The views of a scene show one set of named points, each view turned or mirrored, shifted and resized as a whole, with a little noise and some points left out.

Scene 1
View 1
kep: 1 13 0 -12 14 -14 11 -14 1 -8 -10 6 11 -29 -24 -6 -17 -39 -5 4 -15 7 -20 14 1 -27 -2 -1 9 5 -5 -2 -29 -4 -22 1 21 -6 -2 12 -5 -2
gif: 6 8 -2 -16 22 -15 10 -12 -4 -20 -7 1 26 -41 -9 -14 -11 -21 2 19 -11 6 -8 3 -7 -19 8 -18 -2 -7 -27 -2 -28 -6 -28 4 32 -14 18 -6 -3 9
banin: 1 4 -14 -27 -12 2 10 -1 -19 0 6 16 5 -12 -37 -7 -20 -26 -14 -10 -14 6 13 7 -17 -10 2 -3 -5 5 0 -2 -3 -3 -38 1 17 0 14 13 8 5
sopu: 3 0 -8 -23 5 -3 7 -6 -16 -16 3 8 22 -29 -17 -14 -15 -15 -2 8 -12 4 11 4 -15 -9 13 -19 -7 -4 -24 -3 -14 -5 -35 8 31 -8 27 -3 6 13
Tane: 0 14 -23 -20 -15 -6 11 6 -11 11 0 11 -1 -12 -36 -5 -14 -30 -19 -11 -10 3 -4 -1 -21 -15 -9 6 5 5 8 -4 -7 -6 -32 -8 2 -2 3 17 3 4
loko: 7 18 -19 -25 -9 -15 18 2 -13 5 -2 3 0 -19 -39 -11 -10 -35 -17 -7 -10 7 -3 -11 -27 -19 -10 5 -2 -1 8 -1 -11 -6 -38 -12 5 -8 3 18 -2 2
Vozam: 4 18 -19 -17 -4 -15 13 3 -6 5 -5 5 4 -23 -27 -10 -12 -30 -14 -1 -9 3 -13 -5 -20 -19 -9 3 5 0 0 -4 -16 -6 -30 -10 5 -9 2 13 -3 4
Zisev: 2 12 -10 -14 8 -12 11 -5 -2 -6 -5 6 12 -29 -19 -9 -14 -27 -8 5 -13 5 -14 5 -9 -18 -2 -4 6 0 -11 -4 -23 -5 -25 -2 15 -9 6 8 -1 5
gukiv: 2 17 -13 -14 4 -16 12 -3 -2 0 -8 4 7 -28 -23 -9 -13 -33 -10 4 -11 5 -18 0 -13 -21 -7 0 8 0 -4 -2 -22 -6 -26 -5 11 -10 0 12 -5 2
fetov: -6 1 1 2 13 3 -3 -13 10 -9 -3 22 16 -30 -6 2 -28 -17 -5 7 -17 -5 -22 35 16 -14 9 -8 21 12 -23 -10 -25 -3 -8 15 21 1 8 2 6 7
Nanor: 1 15 -11 -8 9 -14 8 -5 2 -4 -7 7 12 -34 -12 -9 -13 -25 -8 8 -9 1 -22 5 -7 -19 -1 -3 12 1 -14 -5 -25 -8 -20 -3 11 -9 5 5 -3 6
noz: 3 16 7 -14 24 -19 13 -20 4 -14 -13 2 16 -35 -23 -7 -15 -47 -1 9 -17 11 -24 14 7 -34 -1 -2 6 3 -5 0 -38 -3 -22 2 30 -8 -3 14 -8 -6
Pas: -3 5 -14 -1 8 -4 -2 -2 2 -11 -2 15 21 -36 5 -8 -16 -2 -4 16 -10 -9 -13 16 -4 -5 8 -15 16 1 -35 -11 -21 -8 -14 11 14 -6 19 -9 6 18
Vut: 1 14 -25 -8 -3 -10 8 7 -1 5 -3 9 8 -28 -11 -9 -11 -13 -14 6 -5 -5 -16 -2 -20 -10 -5 -4 12 0 -14 -9 -15 -9 -25 -6 -1 -10 8 3 0 13
mudo: 4 16 -18 -27 -11 -12 16 1 -15 5 0 6 0 -14 -41 -9 -13 -37 -18 -10 -11 8 -2 -5 -23 -21 -8 7 -1 2 11 -2 -11 -5 -37 -10 8 -6 1 21 -2 -1
fabe: -5 -1 -9 -5 7 0 -2 -4 -3 -12 2 17 22 -33 0 -6 -20 -6 -3 14 -11 -6 -7 20 -2 -5 11 -19 11 2 -34 -9 -18 -6 -18 14 21 -4 23 -8 9 17
Nubet: 0 23 -19 -4 -2 -16 11 1 7 10 -10 8 0 -22 -23 -4 -14 -34 -17 -2 -10 0 -33 5 -9 -22 -14 12 20 7 5 -6 -23 -7 -17 -11 -5 -8 -12 19 -6 -1
Kab: -3 13 -24 0 -4 -9 3 8 3 6 -5 14 8 -29 -6 -6 -15 -9 -14 7 -7 -10 -24 6 -13 -8 -5 -1 21 3 -18 -12 -17 -9 -16 -3 -5 -6 6 4 3 15
tik: 2 14 0 -6 23 -17 8 -14 7 -14 -12 4 19 -40 -9 -8 -14 -30 -2 15 -13 4 -26 12 3 -26 2 -8 10 1 -19 -5 -36 -5 -17 2 25 -12 3 4 -6 3
nulop: -8 1 -5 -4 -3 9 -2 -6 2 0 3 27 8 -17 -20 3 -30 -21 -12 -5 -18 -3 -10 31 7 -9 6 0 17 17 -10 -11 -13 -2 -15 13 14 6 7 10 9 5
kamo: -3 6 -24 4 -1 -2 -4 8 3 0 -1 19 16 -33 5 -6 -16 4 -11 13 -6 -13 -18 12 -11 0 3 -11 21 2 -34 -15 -16 -10 -13 6 0 -7 17 -9 8 21
View 2
noz: 3 -8 15 -4 0 5 0 8 -14 -7 10 -1 1 -8 -7 -10 4 10 -19 4 18 11 -7 -13 -4 4 -16 4 -4 -2 -11 -4 9 6 4 -13 0 -7 6 -2 0 9
kep: 4 -5 13 -2 1 7 1 7 -7 -7 8 -1 1 -7 -6 -9 4 10 -12 3 12 8 -3 -13 -4 4 -15 5 -2 -1 -6 -5 5 3 5 -11 -3 -10 2 -2 0 4
Vozam: 3 1 13 0 7 13 1 3 0 -9 0 -1 3 -7 -4 -11 2 11 1 1 7 5 0 -3 1 4 -9 0 6 0 7 -10 -7 -1 5 -4 -13 -10 -3 1 2 -8
fabe: -5 -12 14 2 -2 5 -3 -9 10 -7 -1 17 6 -1 -11 -1 10 13 -1 -2 0 5 16 -16 -2 22 -18 15 -8 0 1 1 8 3 17 -13 6 -11 -16 -14 -12 5
gukiv: 2 -1 14 -2 5 11 0 3 -4 -9 5 1 3 -10 -5 -10 3 11 -5 1 10 5 0 -7 0 5 -10 3 2 -1 2 -7 -3 1 4 -7 -8 -10 -2 -1 0 -2
sopu: -4 -17 15 0 4 3 -1 -10 6 -9 -12 7 1 1 -13 -2 5 17 1 2 7 11 13 -9 5 24 -19 1 2 -3 1 -10 8 -3 19 -11 0 -4 -10 -3 -1 3
Nubet: 7 10 13 0 4 15 1 10 -2 -8 13 0 5 -12 0 -15 5 6 -5 0 5 0 -4 -7 -6 -6 -7 7 0 3 5 -4 -8 3 -2 -6 -13 -16 -2 -4 -3 -8
Zisev: 1 -4 14 -2 4 9 1 1 -1 -8 2 4 3 -7 -7 -8 4 12 -4 1 9 7 3 -9 -1 10 -14 3 0 -1 1 -7 1 2 8 -8 -5 -9 -3 -4 -1 0
fetov: 1 -7 13 3 -6 3 -1 3 7 -4 11 14 3 0 -9 -6 10 8 -9 0 1 5 8 -21 -11 5 -19 19 -12 3 -7 5 11 7 13 -14 7 -17 -11 -14 -12 8
Vut: -1 2 14 -2 5 16 -2 -4 5 -9 1 7 7 -9 -3 -7 6 12 4 -3 3 0 8 -7 1 12 -9 7 1 0 11 -5 -8 1 7 -5 -9 -12 -11 -7 -5 -7
Pas: -6 -8 15 -1 -1 11 -4 -10 7 -8 3 18 8 -6 -8 -2 11 13 -2 -5 2 3 16 -16 0 22 -15 16 -9 -1 4 3 4 5 13 -12 4 -11 -16 -16 -12 4
Nanor: 0 -2 15 -4 2 12 -2 -1 -5 -7 7 5 5 -11 -4 -8 6 12 -6 -2 8 4 3 -11 -1 10 -11 8 -3 -1 2 -2 0 4 5 -9 -5 -11 -5 -7 -4 0
mudo: 7 0 12 3 10 8 4 7 4 -9 -5 -7 0 -2 -6 -13 -1 11 4 7 7 7 -3 -1 0 -2 -11 -6 11 1 6 -16 -7 -6 7 -4 -15 -12 -1 7 7 -11
tik: -3 -8 15 -5 -2 8 -2 0 -10 -6 12 9 5 -9 -7 -6 8 12 -15 -3 13 8 1 -16 -3 12 -16 12 -9 -3 -6 2 9 8 7 -13 4 -9 -2 -11 -6 11
nulop: 6 -3 12 9 -2 1 2 8 16 -4 5 9 1 5 -11 -9 8 7 -1 5 -3 5 8 -16 -12 -2 -19 14 -6 6 -3 -1 6 -1 13 -10 0 -20 -12 -8 -8 -1
Kab: -1 4 13 -1 3 17 -2 -2 7 -8 7 11 8 -9 -3 -8 9 9 3 -5 0 -2 9 -10 -3 8 -8 13 -4 2 10 0 -7 3 5 -6 -7 -17 -13 -10 -10 -6
banin: 5 -8 12 8 7 1 5 3 16 -7 -11 -2 -1 6 -12 -9 1 13 6 9 2 10 6 -5 -1 5 -18 -3 9 3 3 -16 1 -9 15 -7 -8 -12 -8 5 4 -7
kamo: -5 -1 14 -1 0 16 -4 -9 12 -7 4 19 9 -8 -5 -4 11 11 5 -7 -2 -2 18 -15 -1 18 -12 18 -9 2 10 3 -4 3 11 -8 -1 -15 -19 -16 -14 -2
gif: -6 -15 16 -7 1 7 -3 -9 -8 -9 -2 8 4 -8 -9 -2 6 17 -10 -1 14 11 7 -12 5 25 -16 5 -3 -5 -3 -4 8 4 13 -13 3 -2 -3 -7 -2 9
loko: 6 2 12 1 12 11 4 6 2 -11 -6 -9 1 -6 -5 -12 -2 11 5 5 8 6 -2 2 3 1 -9 -8 14 0 10 -18 -11 -7 5 -3 -19 -9 0 8 8 -13
View 3
nulop: 4 5 1 -2 -10 0 24 -7 -11 -15 12 5 -4 1 -9 15 -8 -15 -8 -14 2 -2 -5 -14 3 -5 11 -9 0 -1 -8 -15 19 8 10 -5 4 -11 9 11 -2 0
tik: 14 -2 9 -4 -4 -8 30 -1 -16 0 6 20 -13 0 2 19 -9 -8 0 -12 -27 11 -12 -10 -6 -4 7 7 5 -2 0 -20 6 15 1 -9 -1 -2 3 14 -8 4
gif: 12 -3 10 -4 -2 2 32 2 -11 3 5 12 -19 -4 13 12 -2 -6 0 -10 -18 17 -8 -6 -8 -7 1 15 10 -2 3 -20 4 17 -3 -11 -2 5 13 26 -7 4
sopu: 3 -1 6 -3 -5 9 29 2 -5 -2 7 2 -16 -6 12 6 2 -10 -5 -9 1 11 0 -5 -3 -7 -1 12 8 -1 -2 -16 7 13 2 -9 0 2 21 29 -3 1
fabe: 7 1 5 -9 -4 11 31 5 -10 -3 4 3 -13 -3 2 20 -3 -12 -6 -16 -7 3 -3 -9 -1 -6 0 8 7 -5 2 -16 24 23 11 -10 2 0 11 24 -6 4
kamo: 3 0 5 -10 -11 13 26 14 -11 0 0 4 -6 0 -8 26 -9 -9 -9 -13 -12 3 0 -8 -1 -3 1 9 2 -9 -1 -10 20 29 19 -6 3 -6 2 20 -11 7
banin: -4 2 2 4 -12 5 22 -7 -1 -11 13 0 -9 -3 6 -4 1 -11 -7 -7 15 9 2 -4 3 -6 6 0 4 3 -12 -13 -2 0 0 -3 3 -6 25 23 0 -3
Kab: -3 0 5 -3 -17 9 19 12 -9 0 3 7 -2 3 -10 16 -12 -8 -10 -8 -11 9 3 -6 0 -2 5 8 -2 -7 -9 -7 1 19 15 -2 3 -12 3 15 -9 4
Vozam: -5 -2 6 3 -17 1 18 2 -5 -1 8 9 -6 2 1 1 -8 -5 -7 -5 -6 16 2 -3 -1 -4 8 7 0 -3 -13 -10 -17 5 1 0 1 -11 12 16 -6 0
gukiv: 2 -2 7 2 -12 -4 21 1 -8 -1 7 13 -8 1 2 5 -8 -6 -4 -6 -13 16 -2 -4 -4 -4 8 7 1 -2 -11 -13 -12 6 1 -2 0 -9 9 16 -6 2
Tane: -9 0 3 5 -19 3 16 -1 -2 -6 10 4 -3 1 -1 -4 -6 -7 -9 -4 6 13 5 -3 2 -3 9 1 -3 0 -18 -8 -15 1 3 2 2 -15 17 16 -4 -2
mudo: -5 -1 5 7 -17 -1 17 -4 -2 -6 12 7 -6 1 4 -7 -4 -5 -6 -3 4 18 2 -2 -1 -4 9 3 0 1 -17 -11 -21 -3 -3 1 1 -11 18 17 -2 -2
Nubet: -1 0 5 4 -20 -7 16 1 -10 -3 7 17 0 7 -10 8 -14 -5 -7 -6 -16 14 0 -6 -1 -1 13 1 -5 -4 -16 -9 -16 5 6 2 2 -17 2 6 -8 1
loko: -7 -2 5 7 -18 1 17 -1 -2 -4 10 7 -7 0 6 -8 -4 -4 -7 -3 2 19 4 0 0 -4 8 7 0 0 -17 -10 -24 -1 -2 1 1 -11 19 20 -3 -1
noz: 14 -2 10 1 -5 -15 28 -10 -14 -2 11 24 -15 1 6 10 -9 -7 2 -10 -24 16 -14 -10 -6 -4 10 3 5 1 -5 -22 -8 3 -9 -7 -3 -3 7 11 -4 1
Zisev: 4 -2 7 0 -9 -1 24 1 -9 -2 7 12 -11 0 3 8 -6 -8 -4 -8 -11 14 -4 -7 -3 -5 6 7 3 -2 -8 -15 -4 9 1 -4 0 -5 11 18 -6 2
Nanor: 5 -2 7 -1 -12 -1 24 4 -11 0 5 14 -9 2 -1 13 -9 -6 -5 -9 -17 14 -3 -6 -4 -3 6 8 2 -5 -6 -14 -4 14 4 -4 -1 -6 6 16 -8 3
fetov: 11 3 5 -7 -5 -3 30 -4 -16 -9 9 13 -9 0 -7 24 -9 -15 -5 -17 -14 -1 -10 -15 0 -4 8 -3 4 -2 -2 -18 25 15 10 -9 3 -6 3 11 -6 3
kep: 10 -1 8 2 -8 -10 25 -7 -12 -4 10 18 -12 1 2 8 -9 -8 -1 -10 -17 14 -10 -10 -4 -4 10 2 2 0 -7 -18 -5 4 -3 -6 -1 -6 8 11 -6 1
View 4
loko: 0 6 -7 15 -1 -7 11 -19 5 9 19 6 4 13 11 16 -16 -8 5 12 -1 -16 20 -9 -11 -8 -4 -2 -14 -3 1 4 5 13 -31 -8 8 13 1 -12 19 -15
Nubet: 7 9 -14 0 14 -12 12 -11 4 7 -3 -9 -1 16 0 11 -4 4 6 9 -3 -28 18 -5 -11 -17 4 9 -8 19 2 8 1 19 -30 -5 2 17 -2 -4 19 -8
Tane: 5 7 -7 13 0 -1 8 -17 1 12 15 -1 -3 13 9 16 -7 -3 1 14 -5 -13 18 -8 -13 -5 -3 0 -12 5 0 3 10 13 -27 -6 14 11 -4 -10 17 -13
kamo: 6 22 -2 1 28 -24 2 3 -14 2 4 -9 -22 24 12 17 5 10 9 -10 -8 -18 4 -6 -9 6 4 14 -17 16 1 4 6 -6 -1 -4 -4 5 5 -5 -12 -11
Pas: -5 23 1 2 22 -30 -1 1 -9 -2 10 -3 -16 17 14 18 2 9 10 -15 -4 -22 -2 -3 -4 8 5 17 -15 15 0 3 2 -4 -1 -4 -10 7 9 1 -16 -7
sopu: -14 19 9 17 3 -23 -3 -9 -1 0 30 13 -4 8 23 21 -13 -3 9 -10 0 -14 -1 -5 -1 14 -2 7 -15 -1 -2 0 5 -2 -8 -5 -5 8 11 -3 -10 -9
Zisev: -6 15 -4 8 7 -21 5 -10 5 0 13 4 0 11 11 15 -11 0 9 -2 -1 -24 9 -5 -6 -4 2 10 -11 9 0 3 -1 11 -19 -7 -5 13 5 -2 4 -7
Vozam: 3 9 -9 10 7 -14 10 -14 3 7 12 2 1 15 8 14 -12 -4 7 8 -1 -21 18 -8 -11 -8 0 3 -14 3 1 5 2 12 -27 -7 1 14 1 -9 14 -13
tik: -13 21 -5 1 14 -35 3 -5 7 -6 5 2 1 7 9 14 -8 7 13 -13 0 -37 1 0 0 -4 7 20 -6 20 1 3 -9 15 -16 -5 -18 17 10 8 -4 1
mudo: -1 6 -7 16 -5 -4 8 -19 6 11 20 5 5 10 10 15 -14 -6 4 13 -1 -16 18 -8 -11 -7 -2 -1 -11 0 -1 3 6 16 -31 -7 10 13 -1 -10 19 -13
noz: -18 15 -7 4 2 -29 4 -13 16 -5 9 6 12 0 7 14 -14 3 11 -5 4 -37 5 1 0 -9 5 16 -3 19 2 3 -11 25 -27 -6 -14 22 9 7 8 2
Vut: 6 15 -6 6 18 -20 9 -6 -5 4 8 -2 -9 22 9 15 -6 0 8 1 -4 -18 14 -9 -10 -3 2 7 -18 5 2 7 4 3 -16 -7 -1 7 3 -10 3 -15
kep: -9 13 -7 5 5 -20 5 -12 8 1 10 1 4 8 8 14 -8 4 7 0 -1 -30 8 -2 -5 -8 3 13 -5 17 0 3 -3 18 -25 -6 -5 17 5 2 9 -3
nulop: -7 13 -1 6 3 -7 -5 -6 -1 9 12 -9 -12 5 11 17 9 16 0 -2 -9 -21 -1 2 -7 5 3 15 -2 29 -5 -5 11 13 -12 -2 10 13 -1 7 0 -2
banin: -9 9 3 19 -8 -1 -1 -17 2 11 29 6 -2 6 18 19 -8 -1 0 7 -6 -10 9 -4 -8 6 -4 0 -11 3 -5 -2 12 8 -18 -6 14 11 1 -6 8 -12
gif: -16 21 2 9 11 -37 2 -8 6 -8 19 12 2 8 16 18 -16 -3 15 -13 2 -27 1 -3 1 5 4 13 -14 3 1 4 -8 5 -12 -7 -18 12 14 1 -9 -4

In a view up to two points have been moved. Name them for each view, in the order of its rows, or write -.
view 1 => tik
view 2 => loko
view 3 => sopu, kamo
view 4 => kep
